Points on a hilly landscape, in no order, each with its height.
From any point a ball rolls to the lowest of the 5 points nearest to it. It stops when none of these is lower. Distance is the straight distance between rows; heights are no part of it.
q557 (h 424): [  4 -13   0  13 -26  10   6  -3  -4  16   4   4 -11  12  25  11  27   8
  -5 -10  -8 -19   7  -5  15  -7 -21  17   0 -42   7  -1   7   7  16   5
  -6   7 -14   7 -36  25   0 -14   0  -3 -11  -8  -6   1  16]
q875 (h 222): [ -9   2  -9 -20  -3   3   5   4  22 -16   7 -11 -27   4 -16   0  -5  -4
  -3   8 -18   3  -5   6  10  -3 -22   7  21   0  -7   1  13 -21  -9   2
  12 -10  -1  -5 -17  -6   1  -9  -5   8  -2  10 -22 -12  -8]
q582 (h 460): [  2 -11  16   2  -7   8 -17 -16  17   9  15 -39   0 -10   5 -11  12  -9
  27 -21 -19   4 -27  12  28  -5 -16  -8  -6 -19 -14  -1   8  20  13  -7
   0   2  20   5   5 -24  15 -21  18 -27 -27   3  36 -18   1]
q589 (h 496): [ -7 -13  19  -6  -8   5  22   0  30  -4  23 -29 -11  -1  -1  -2   5   4
  -9  -4   1  -3  10 -13  20  -6   0  19  12 -26 -14   8  15   3  -3  -9
  18  17 -14  17   3  -8  11 -14   4 -36   2  16  -3  16  -5]
q698 (h 366): [-13   0   1  -7 -14   4  26  14  14 -11  12  10 -23   6  11   6  -4  12
 -22   8  10  -3  18  -6   0   4  -2  27  24 -17   5  18  10 -12  -2   0
  13  20 -23   6 -22   7 -11  -4  -3 -10  18  14 -27  24   2]
q7 (h 303): [  5  -2  -9  -7  -5   5  -5  -4  11  -9   9 -13 -25   3  -8   0   1  -7
   7  -7 -21   3 -17   8   8  -3 -22  -2  12  -9 -13  -4  13 -15   3   2
   4 -13  10  -5 -19  -4  -1 -15  -5  13 -19   3  -9 -18   2]
q817 (h 572): [  1  12  -5   0  29  -9 -15   5  -6   2 -19   4  19  -1 -12 -11  -9  -5
  10   2   8  12   0   8 -16   8  12 -22 -21  40   7  -3 -22  -7 -13  -9
   1  -8  20 -16  22  -5 -11  26  -2   6  13  -1  12 -15  -8]
q598 (h 634): [  4   0  -5 -10  14  -3   3  -2   4  -7   2 -11   3   2  -9  -2  -2  -2
   3  -1   1   1   1  -1   4   0   3  -2   2   8  -7  -5   2  -1  -3  -1
   6   3   6   0  12 -11   0   8   6  -3   1   7  -3  -2  -7]
q726 (h 276): [ 10  -9   0  12   5  -2  -6  -9 -20  11  -5   8  17  -4  12   2   8   5
   1   3   7  -1 -10  -7  -6   0  10  -3 -16  -8   1 -13  -4  12   4  12
 -11   3   5  -2   8   6   2  -4   6   1  -7 -10   9  -5  12]
q363 (h 249): [  0  -7   4  18  23 -12 -11   1 -27   9 -21  12  30 -10   7 -10   5   5
   1   9  22  -3   4  -9 -22   4  31 -13 -27  28  13  -2 -22  19 -12  11
 -10  -4   0  -7  26  -2  -3  13   2   6   8  -4  18   0  -2]
q859 (h 231): [  2   2  10   5  13  -6   7  -1  -6  10  -3   2  29  -1   8   0  -6  14
  -5   5  28  -4  14 -10 -13  -3  33   4 -10  15   3   2 -11  20 -12  -8
   0  10  -7  15  36  -9  -5  14   9 -17  13   4  14  18 -12]
q697 (h 308): [  0 -13   9  -3 -17   4   9  -2  22   2  22 -25 -15   3   7  -2  11   4
   1  -1 -13 -10  -5   0  23  -6 -19  13  12 -28 -14  -3  16   5   0   0
  14   9  -5   5 -21  -6   8 -18   4 -19  -9   8  -8   0  -2]
q194 (h 325): [ -2  -7   1  -1 -14   7  19   8   9   3   9  -3  -9   9  11   7   8  10
 -15   2   3  -4  12  -9  11  -2  -6  22  13 -19   1   6   6  -2   4   1
  10  14 -15   7 -18   7  -1 -14   4 -11   1   5 -19  18  -1]
q628 (h 313): [  3  -4   7   7  18  -7   5   7 -13   0 -15  11  29  -5   6  -1 -11  16
  -9  16  31   0  16 -17 -21   6  29  -7 -13  20  15   4 -15  16 -22  -3
  -5   3 -15   6  25   1  -8  15  -2   3  19   0   3  17 -10]
q528 (h 320): [  7 -10   4   0  -6  -1  15   0   1   2  10  -6  10   3  13   9  -3  16
  -8  -2   9  -5   7 -11   5  -6  13  12   1 -16  -7  -1   3   7   1  -2
   3  11 -12  16   6   1   2  -8   8 -17   3   6   2  18  -1]
q730 (h 163): [  1   7  16   0  25  -8   0  -6   6  -6  -2  -6  23  -7 -11   1 -12  -8
  -1  -4  24   1  17  -2   1  -1  23 -18 -17  28   0   4 -10   5  -9 -22
   6  14   3  12  49 -25  -4  20   7 -24  29  11  20  14 -20]
q186 (h 334): [ -2  19 -19 -10   5  -1  -6  10  -2  -9 -14   8  -6   2 -17  -3 -16  -9
  -1   9  -8   6   4   4 -14   5  -2  -7   7  24   6  -8  -2 -19 -13   3
   2 -15  10  -8   1  -1  -5  13  -6  26  10 -10 -15 -15  -5]
q607 (h 347): [  5  -1  -6   4  15  -5  -8   1 -16   0 -14   9  13   0   1  -3  -4   5
   4   2   6   5  -5  -3 -14   0   9  -6 -11  15   2 -13  -4  -3  -2  10
  -7  -3  12  -8   9   4   0   8   0  17   1 -10   4  -9   4]
q531 (h 685): [  7  -3  -6   7   3  -4 -18 -14  -6   6   3 -11   2  -4  -5  -2   8 -10
  20 -14 -13  12 -31  11   7   2  -9 -18  -1   1  -8  -6   5  -2  15   2
 -11 -12  23 -11   0  -3  13  -4   2   9 -25  -6  12 -19  11]
q450 (h 57): [  4   3   4  14  23  -8 -17  -7 -15  13  -9   5  25  -6   0  -7  -3  -3
  16  -7   7   5 -20   2  -6  -1  11 -17 -18  21   0  -7 -14   7   3   6
  -8  -2  26  -6  21 -11   6  14   4   3  -6  -2  27 -11   6]
q862 (h 385): [ -8   0  -3   0 -15  -2  21  18  -9   3  -7  26   1   4  12  11  -5  17
 -18  11  20 -10  23 -10 -13   6   8  14  14  -3  11  13  -5   3  -4   7
  -7  11 -25   2 -13  17 -17   8  -6   8  21  -5 -18  22   9]
q501 (h 352): [ -1   3  -6  -7   0  -2  11   6  -8  -7 -13  13  -2   3   1   6  -7   6
 -11  13   7  -5  11  -8 -11  -2  -1   9   5   0   6  -4  -4  -2  -6   7
  -8  -2  -5   4  -2   4 -10   3  -5  14  12  -4 -17   5   2]
q351 (h 556): [-17   3  14  -2 -13   7  25   4  32 -11  24  -7 -21   0  -3  -1   2  13
 -19   6  23  -3  27 -14   6   1   6  16  30 -12  -5  23  19  -8   3  -9
  28  26 -33  13  -2  -3   3  -5  -1 -34  25  32 -22  41  -7]
q889 (h 236): [ -2 -14   4  -5 -23   8   4  -6  23   4  19 -29 -17   5  10  -5  19   4
  -2   0 -20 -10  -7   3  23  -2 -32   9   9 -40  -6  -1  13   8   8   0
   9   1  -6   3 -35   5   5 -24  -4 -16 -15   6  -7  -4   5]
q57 (h 757): [  1   9   4   2  16  -9 -14  -9   6   4   9 -15   8  -8  -7 -10  -4 -20
  29 -18 -11  13 -28  15  16   3  -5 -13  -8  26  -7   1  -4  -9  13  -9
   0  -3  27 -13  17 -19   9   3  11 -13 -16  11  29 -18  -4]
q647 (h 441): [  5   7  -4   0  15  -5 -12  -2  -3   1   1  -2  10   0  -7  -3  -6  -6
   9  -1  -5   7 -11  10   1   0   4  -9  -7  17  -7  -6  -5  -5   2  -1
   0  -1  20  -5  13  -9   5   8   5   5  -6   4   7 -17  -7]
q630 (h 680): [  4  12  -7  -8  30 -11   0  -1   4  -2  -4  -6  12  -4 -18 -11 -11 -12
  10  -7   1   8  -1   7   1   5   6 -18  -6  34   0  -7  -9 -12  -7 -12
   7   1  17  -4  21 -15  -5  17   3  -4   9   6  12  -8 -21]
q100 (h 383): [ -2  -1  12   1 -20   8  26   6  11   5  20   6   3   3   9   8  -1  15
 -19  -2  21  -9  28 -15   8   3  18  25  17 -13   3  20   6   6   5 -12
   6  26 -30  22   0   8   3  -7   0 -27  14  17 -10  39 -10]
q709 (h 128): [ -8  -3  -6   9  21  -9  -1  11 -23  -1 -24  15  25 -12   1  -8  -3   9
  -6  15  22   2  18 -13 -30   9  25 -12 -18  29  17  -1 -22  16 -19   4
  -7  -2  -3  -3  21   5 -12  16  -3  18  22 -10   1   6 -10]
q97 (h 507): [ -1  12  -6  10  22  -8 -28   6 -25  16 -23  13  13  -8  -9  -9  -5 -14
  15  -4  -4  20 -29  13 -22  12  10 -27 -19  39   3   0 -12 -11   0   5
 -11 -21  27 -27  12  -5   2  12  -4  13  -7 -11  20 -21   6]
q766 (h 198): [  8 -10   5  12 -14   3   3 -10  -7  13   0   2   6   0  16   8  14   7
  -1  -3  -1  -7  -7  -7   7  -1  -5  10  -7 -28  -8  -6   4  12  10   6
  -9   7  -3   9 -11  10   7 -15   7  -6 -14  -4   4   4  11]
q820 (h 301): [ -7   4  -3   3  26 -12 -15   8 -25   1 -26  11  21 -10  -2 -11  -5   4
   3   5  15   7   4  -4 -30   6  22 -17 -26  35  14  -6 -19   7 -15   7
  -5  -8  10 -17  19  -1  -6  17  -4  15  14 -10  12 -15  -5]
q868 (h 735): [  4   4   6   0   3   3 -16 -14  15   2  13 -27  -2 -12 -12 -10   1 -19
  26 -22 -15  11 -33  20  28   0 -15 -18  -3   8 -13  10   3  -6  15  -8
   2  -9  27  -7   1 -25  12  -6   8  -8 -30  12  27 -24  -3]
q190 (h 152): [  9  -6   4  11  -1   4 -25 -24  -3  15   9 -18  10 -12  10   2  15  -4
  28 -21 -20   5 -30  14  20   2 -12 -16 -13 -20 -13  -6   8  15  24  -2
 -16  -6  26   3   7 -10  19 -12  15 -15 -31  -2  32 -11  10]
q464 (h 309): [ -1   1  -6   3 -18  10  -9   5 -15  -5  -8  26 -24   5  -3   7  11 -17
  -1  -7 -35  -8   4  12 -12  -6 -20   6   6 -21  12   3   1 -14  10  15
 -13 -23  -2 -13 -34  23   3  -3 -13  37 -15 -21 -15 -14  26]
q727 (h 269): [-11   6 -17  -7  -5   5  -2  15 -18 -18 -16  33 -14   6  -7   8  -8 -11
 -14   7 -15  -8  19   3 -19  -8 -12  10   8  -1  14  -4 -12 -14  -8  20
  -5 -18  -7 -15 -23  17 -10   8 -12  39   9 -17 -21 -12  15]
q407 (h 495): [ -6  -9   0   4 -29  16  -6  -1   4   5   3   6 -27  18  15  14  28  -3
  -6  -8 -20 -12   3   9   2  -5 -39  12   7 -42   8   5  11  -6  16   6
  -5 -10  -7  -3 -54  28  -1 -16  -7   6 -13  -9 -12  -5  17]
q792 (h 281): [ -7   7  -6  -5  14  -8   5  15  -7 -10 -25  12  10   0  -1  -4 -14   5
 -10  21  23   4  23 -15 -22  11  18  -8   1  20  16   3 -14   4 -19  -4
   0  -5 -11   2  19   5 -18  17 -12  12  33  -5 -17  11  -9]
q349 (h 230): [  1  -3  20  -6   5   1   6 -12  15  -2  11 -21   4  -6  -3   2 -10  -3
  -1 -13  15  -4   9  -2  13  -8  19   6  -3   5 -13   4   6   7  -2 -20
   9  23  -6  19  45 -23   8  -2   9 -40   8  20  26  19 -17]
q473 (h 368): [-12  -7  -6   6   1  -6   9  17 -24  -4 -23  30  11  -5   8   0  -4  14
 -22  26  20  -4  30 -17 -25   2  22   0  -8  10  20  10 -18   9 -16  13
 -10   1 -25  -4   2   9 -14  12  -9  16  23 -12 -11  11  -3]
q559 (h 542): [  2  -5   9  -8   1  -5  14   0  23 -11  11 -24  -6  -4  -9  -4  -2  -1
  -2  -1   0  -5   4  -8  13  -2  -1  12  11  -8 -10  -1   7  -2  -8  -5
  15   9  -3   9   7 -13   5  -9   2 -22   4  17   1   8  -9]
q920 (h 422): [  8 -12  -1  13 -13   8  -9 -15 -15  14   1   4  -3   1   8  10  25   1
   5 -10 -17 -10 -16   5   2  -3 -18  -5 -10 -31  -1  -5   8   8  17   9
 -21 -10   9  -4 -24  23   9 -15  -3   8 -22 -13   3 -12  19]
q324 (h 307): [ -2  -5 -10   1   6   1  -4   7 -28  -3 -25  22   2  -4  -6  -4  -4   1
  -7  12   1   1  11  -6 -25  -2   5  -2  -3  19   6  -2 -12   3 -13  16
  -9  -8  -4 -13  -4   9 -10   9  -7  29   8 -15  -9 -10  10]
q435 (h 233): [ -3  10 -18 -12 -16   5  -4   6   9 -18  10   2 -44   7 -22  -7   0 -22
   5  -1 -41   3 -20  20   1  -8 -30  -8  23   1   3   3   8 -31   4  -2
   4 -30   6 -16 -29   0   4  -7 -12  28 -20  -7 -18 -29  -4]
q20 (h 91): [  1   8 -13   8   5  -6 -29   5 -37   6 -19  16  -2 -10 -15  -9   3 -16
   7  -4 -23  20 -24  13 -26   4  -2 -22 -14  17   8  -2  -3  -9   7  15
 -15 -28  20 -28  -6  10  11  10 -12  37 -12 -21   7 -17  22]
q212 (h 185): [-11  -5  -6 -15 -17   8   5   2  24 -12  23 -16 -40  10 -11  -9   4  -8
  -1  11 -30  -4  -8  14  18  -2 -39   5  23 -18  -3  -1  10 -15  -2  -1
  12 -11  -1  -8 -38  -5   2 -22  -9   7 -17   2 -22 -16  -3]
q825 (h 953): [  2   5   7  -9  28  -9  -3 -11   5  -3  -1 -10  17  -4  -8  -1 -11  -8
  11 -10   9   5  -1   5   7  -2  14 -11 -11  25  -1  -3  -9  -1  -2 -10
   7  10  12   6  39 -26   1  10  14 -21  10  10  25   1 -11]
q492 (h 279): [ -8  16 -14   0  -7  12  -8  12 -18 -20 -11  33 -19   6 -20  -2  -9 -19
 -12  -2 -29   4   1  16 -20  -8 -18  -2  13   6  14  -3  -5 -18  -6  11
  -5 -33   3 -17 -29  17   1   8 -13  48  -8 -25 -17 -20  15]
q297 (h 666): [ 11  -8   0   0   9   1  -9 -12   5   3   5 -12   4   0   1  -2   2   0
  16 -10  -5   4 -16   3  10  -4  -6  -3  -5  -3 -11 -10   3   7   7  -2
  -2   2  13   1   4 -10   6  -2   8  -9 -14   1  12  -5   2]
q91 (h 395): [ -4  -9   4   9  -8  -6  20   9 -20  11 -11  18  10   3  12   6  -4  16
 -23  13  23  -9  20 -20 -13   0  18  14  -7   3  11  11  -9  12  -1  12
 -10  10 -31   6   0  14  -7   4  -4   7  12  -5  -8  20   6]
q819 (h 583): [  0  23 -11   8  17 -15 -21   4  -8  11  -7  -7   5  -4 -18 -10 -12 -26
  20 -15  -8  30 -31  24  -3  10  -4 -36 -14  33   4   7  -8 -26  13  -4
  -8 -25  34 -23   7 -10   3  13  -1   8 -26   0  22 -32  -2]
q991 (h 263): [ 12 -10  12  17  -4  10  -1 -14 -12  20   6  -5  21  -1  23   8  12  12
  10  -7  10  -5 -11  -6  10  -6  18  10 -18 -24  -7  -2  -1  25   4  -1
 -10  14  -4  16  15   5   7 -11  15 -19 -15  -5  23  17   8]
q253 (h 413): [ -7   5  -2 -12   4  -7  18  11  18 -17  -1   6 -12   5  -4   6 -11   4
  -7  14  16   1  23  -5  -5   3   3  10  21   4   3   5  11 -11  -9  -6
   7   9 -15   6   4   3  -8   8  -3  -2  25  13 -30  18 -10]
q793 (h 428): [  4  -4   1  14   6  -7 -24  -9 -36  19 -15  14  11 -11   1   0  12  -7
  11  -5 -12   9 -26   6 -15   5   4 -19 -20   7  -1  -8  -2   7  12  16
 -23 -17  20 -18   3   6   6   5  -5  18 -18 -16  15 -14  24]
q150 (h 376): [ -3  -6   6   1 -30  11  16   8   5  13  12  15 -17  16  20  13  19  14
 -17  -6  -1 -12  17  -8  12  -4 -13  34  14 -30  15  13   3  -1  10   4
   2  19 -24  11 -43  25 -10  -7  -2  -4   0   3 -16  15   8]
q841 (h 277): [  4  -6   5  10 -24   7  20  -2   6  10  14   3   3   4  17   8  13  16
 -15  -1  10 -13  11 -15  12  -3   5  25   2 -31  -1  10   3  11   7  -2
  -1  23 -20  14 -11  13   1 -10   0 -21  -4   5  -2  23   4]
q703 (h 285): [ -1  15 -21  -7  -7   5 -15   3 -15 -14  -5  15 -21   5 -15   0  -8 -17
  -3  -3 -22  -1  -8  12 -11  -3 -13  -7   8   5   6  -5   0 -17   1   7
  -7 -27  11 -14 -21  12   1   3 -11  40  -9 -14 -15 -22  12]
q997 (h 416): [ 10 -10   1  14   4   2 -20 -20 -17  21  -3  -3  13  -7  13   4  18  -2
  21  -8  -6   5 -28   4   4   1  -3 -13 -18 -15 -11 -10   9  19  17  10
 -19  -1  24   1   3   3  10 -14   7  -3 -23  -9  21  -2  16]
q322 (h 358): [ -7 -10  -2 -12 -18   4  16   8  23  -5  14  -4 -26   7   6   4   3   7
  -8   9  -8  -5   9   1  10  -3 -15  19  24 -17   0   2  10 -13   3   4
  14   4 -13   3 -27   2  -2 -10  -4  -5   2  11 -24   7  -8]
q403 (h 254): [ -9   4 -15 -13 -12   9   0   8  -2 -18  -2  20 -24  11  -5   2  -3  -6
  -7   5 -21  -4   1   6  -4  -7 -18   9  19   1   9  -2   1 -19  -7   7
   2 -20   2 -15 -29  16  -2   1  -9  26  -2  -8 -26 -12   6]
q201 (h 828): [  5   0   7  -7  12  -4  -3 -12  11   0   9 -18   4  -1  -4  -1  -9  -8
  11 -15  -3   3  -8   7  19  -4   8  -2  -3   8 -12  -5   5   4   0  -7
   6  13  12   9  24 -22   6   5  11 -24  -2  11  24  -1  -6]
q769 (h 526): [  7   2   5   4   3   5 -20 -15   3   5   9 -14   6  -8   4  -7   6 -12
  26 -17 -17   6 -26  11  15   1 -11 -15  -6   0 -14  -4   6   6  11  -3
  -3  -5  21  -1   6 -14  13  -7  10  -9 -23   5  20 -17   4]
q434 (h 346): [  3  -6  -3  10  -7   1   2   3 -20   7 -15  20  -3   4   6  10   7   3
  -3   1  -6  -3   1  -5  -7  -7  -8   6  -5 -13   1  -7  -1   2   2  18
 -13  -6  -4  -5 -18  17  -4   0  -3  19 -12 -12  -6  -6  18]
q848 (h 361): [ -4  -5  -5  -8 -11   1  13   5   4  -6  -3   9 -19  10   9   8   1  10
  -9   4   2  -5   5  -6   0  -4  -8  17  13 -12   2  -1   1  -8   0   7
  -2   4 -13   2 -16  10  -9  -2  -2   2   5   0 -22   1   5]
q171 (h 341): [  2  -9  -2  -4 -14   5  -8  -7  15  -2  14 -26 -22   1  -5   0  16  -5
  10  -6 -29  -2 -23  13  17  -6 -27  -6  10 -23 -15  -1  13  -2  13  -4
   2 -14   3  -6 -28  -5   9 -21  -1   4 -26  -5  -4 -18   2]
q608 (h 579): [  2   2   8   1   9  -7   9  -8   5   0   5  -6  19   3   6   6 -14   7
  -2   1  16  -2   8  -6   2  -3  18   4  -8   0  -6  -5  -4   7  -6  -7
   8  13  -3  14  33  -8   0   3  11 -21  10   6  16  15  -7]
q654 (h 842): [ -2   8   6  -7  24 -13   6   6  15 -16 -12   4  15  -6 -20  -2 -13  -3
   1   8  25   5  25  -1 -11  12  20 -16  -3  33   1  -1 -12   4 -17 -23
  15   5   0   4  37 -10 -13  26  -5 -10  37   5  -8  15 -23]
q43 (h 365): [ -3  -1   3   4  27  -9 -11  -1 -17   2 -17   7  28  -8   5  -2  -7   1
   3   4  20   1   6  -3 -18   5  26 -13 -17  33  12  -4 -15  11 -13  -1
  -4   2  10   1  28  -6  -8  18   5   1  16  -2  11   4  -6]
q860 (h 349): [  2  -7   8  10   5  -4   1  -3 -25   9  -8   9  24   3  14   3  -4  16
  -8  12  25  -7   7 -15 -11   4  24   8 -15   3   4   2 -13  22  -8   8
 -10   8 -12   9  18   7  -7   2   4   1   5  -3   6  16   2]
q933 (h 190): [  1  19  -5   2  26 -13 -15  -2  -6   4  -8  -4  18  -1 -17  -9 -10 -17
  17 -13   2  13 -18  16  -2   5   1 -29 -20  40   3  -5 -14 -16   4  -1
  -3 -11  27 -18  14 -13   1  18   2   0  -7   2  23 -21  -6]
q301 (h 280): [  4  20 -17 -12   5  -3  -4   7   7 -12   6  -3 -20   0 -26 -10 -14 -17
  10   0 -15   9 -12  19   0   6 -13 -12  15  27  -2  -2   3 -29  -7  -5
  10 -18  15  -7  -8  -3  -3   6  -9  20  -8   4  -8 -22 -13]
q502 (h 243): [ 11  -7   3  10 -17  13   9  -9  -3  17  14   1  15   4  19  10  10  15
  -5  -2  13 -10   3 -13   9  -2   8  15  -6 -27  -5  -4   1  17   7  -1
  -6  21 -14  18  -6  10   3 -16   6 -14  -8   2   9  14   5]
q914 (h 335): [ -9 -11   4   0 -28   9  19   9  19   0  22  -9 -16   8  17   3  13  15
 -19  -2   4 -14  13 -12  20   4  -7  27  17 -30   5  13  10  -2  12  -2
  14  26 -27  11 -26  11   2 -17   1 -25   7  15 -13  24   0]
q343 (h 600): [  3  -2  22   0 -14   3  17  -7  12  10  16  -8  15  -2   8   4 -14  14
 -14  -7  23  -6  22 -12   9  -5  29  18   7 -15 -11  12   5  11   4 -15
   6  29 -29  21  27  -2  10  -3   5 -38  12  16  16  38 -10]
q785 (h 323): [ 13 -15   5  15 -13  11  -8 -21  -4  21  10 -14   8  -1  17   6  27  10
   7 -12  -8  -4 -13   2  13  -6 -13  -3 -20 -40 -10  -5  12  21  18   1
 -16   0  10  11 -10   4  12 -16  10 -16 -25  -5  18  -7  14]
q245 (h 557): [  2  -8  13  -1   0   4  -2  -9  23  -1  19 -29  -1  -3   3  -3   6  -5
   9  -9  -3  -4 -11   2  22  -7  -3   3   1 -18 -20  -3  12   8   0  -5
  12  11   5  13   9 -16  15 -13  16 -26 -12  10  24   6 -10]
q424 (h 186): [  5 -14  13   1 -12   6 -11 -19  19   8  23 -36   0  -8   5  -8  16   0
  15 -15 -22  -2 -21   8  31  -5 -25  -4   0 -29 -14  -3  13  16  17  -7
   1   4  14   5 -11 -12  16 -21   9 -15 -22   2  18 -15   0]
q692 (h 140): [ -4  -9   9  -9 -22  12   4  -2  30  -5  27 -39 -33   9 -11 -15  14 -11
   2  11 -37  -5 -16  12  26  -4 -43   0  18 -28  -4   1  19  -6   8  -5
  13 -10  -1  -6 -37 -11   8 -27 -12  -2 -24   3 -15 -20  -1]
q718 (h 411): [-20  12  -8 -17   2  -1  14  18  22 -33  -8  17 -29   4 -12   5 -18   0
 -13  22  15   8  31  -5 -11   9  -5   4  28   7   8  14   6 -17 -12 -10
  13  -2 -21  -1  -1   2 -17  11 -11   5  42   9 -45  14 -10]
q864 (h 289): [  2 -10  -2   2 -16  -2  12  -3  13   0  12  -7  -7   2  10   1  12   5
  -4  -3  -3  -4  -4  -7  15  -5 -10  15   7 -27  -8  -2   7   4   0   5
   7   7  -8   7 -15   4   2 -17   1 -13 -12  -2 -11   6   2]
q657 (h 523): [  7   5  -4  -1  -3  -3 -16  -4   9  -3  14 -18 -13  -9 -13  -6   4 -12
  19 -10 -23   6 -29  18  15   3 -21 -15   8   5  -9  -2   8 -17   9  -6
  -1 -10  20 -13 -10 -15   7  -7   3   8 -27   6   9 -21  -4]
q877 (h 719): [ 13   0  20   8 -28  12  17 -11  -7  28  13  -1  30  -2  17  12   3  25
 -16  -4  22 -12  15 -16   7   0  34  20  -5 -19   1  11  -2  22   5  -4
  -3  28 -33  20  14   8   3 -10   0 -28   1   9  16  34   1]
q481 (h 357): [-14   7 -11 -10   4  -1  12  20  -6 -15 -20  28  -4   5   1   4 -13   6
 -14  22  13  -2  28  -7 -23   6   6   8   5  12  15  -3  -7  -3 -14  12
  -1  -4 -12  -1 -11   8 -19  17 -15  22  30 -15 -28   5   2]
q319 (h 421): [  1  13 -10 -10  20 -13   2   8  10 -14 -13  -1   6  -3 -15  -2 -17  -4
   1  13   7   9  12   1 -12   7   5 -11   1  32   3   0  -7 -12 -18 -15
  12  -7   7   1  13  -3 -14  20  -6  11  23   5 -12  -3 -16]
q9 (h 142): [  1   3  -3  -3  17  -7   5   7  -3  -1  -9   9  13  -2  -3   4  -8   7
  -4  13  18  -1  13  -7 -15   5  16  -1  -9  24   3  -6 -10   6 -11  -3
   0   3  -4   5  19  -2  -6  15   1   7  21   1  -5   5  -8]
q216 (h 388): [ -8  14  -7 -11  12  -7  10  19   9 -21 -21  19  -3  -1 -10  -3 -21  -1
 -11  23  18   7  30  -9 -20  15   6  -6  11  21  11   2  -5  -4 -16 -10
   9  -6 -13  -2  13   5 -17  19  -9  10  39   3 -26  12 -15]
q224 (h 393): [  4  14 -13  -2  10  -9 -14  -2  -2  -3  -7   2  -6  -1 -10  -9  -7  -6
   5  -4  -8   6 -13  11  -3  -3  -4  -7   0  25  -3  -5   4 -10   0   1
  -4  -9  18 -13  -2  -3  -3   6  -1  19  -4  -4  -4 -15  -4]
q74 (h 382): [ 10  -5  16   3  -5  10   4 -12   1  11   9 -10  13  -2  16   4  -4  11
  -3  -8  16  -7   0  -9   5  -6  29   7 -16  -8 -11  -2  -2  16   4  -8
  -1  21 -12  19  31 -10   7  -4  16 -28   4   4  27  21  -6]
q669 (h 468): [  5   1   6   0   4  -8  16   0   1   0  -3   4  15   2   3   7  -8   9
  -7   7  24  -2  14 -15  -7  -3  24   7  -2   3   1   0  -1   6  -7  -3
   5  15 -16  15  20  -3  -4   5   3 -10  17   5  -3  21  -7]
q418 (h 380): [-19  20 -19 -19   3   3   4  21  13 -31 -15  25 -17   7 -14   1 -24 -10
 -10  21   2   7  25   0 -13   9  -7   4  20  14  14  -1   0 -20 -15  -4
  10 -16  -5  -7 -11   4 -14  17 -11  21  33  -7 -33  -4  -9]
q662 (h 420): [  7   3  -5   5  -4   3 -18   0 -23   5 -12  14  -7   2  -5   1   8 -10
   5  -2 -13   4 -15   7  -9  -2 -10 -12  -5  -2  -2 -10   3  -5   6  13
  -8 -16  11 -14 -10  14   1  -3  -6  28 -13 -21  -1 -13  20]

Two balls start at each pair of points below. Name the first point that both come to, or write none.
q657 and q301 -> q212
q100 and q698 -> q841
q418 and q224 -> q301

For each start below, name the point where the ball stops.
q297 -> q450
q351 -> q766
q194 -> q766

Call two points neighbours if one is among the 5 nearest of the other. Go from one point of each pair to the other, from neighbour to neighbour, staying as low as possible. Name the highest point that can't be avoided.
q9 and q766 -> q607
q20 and q766 -> q864
q692 and q20 -> q703
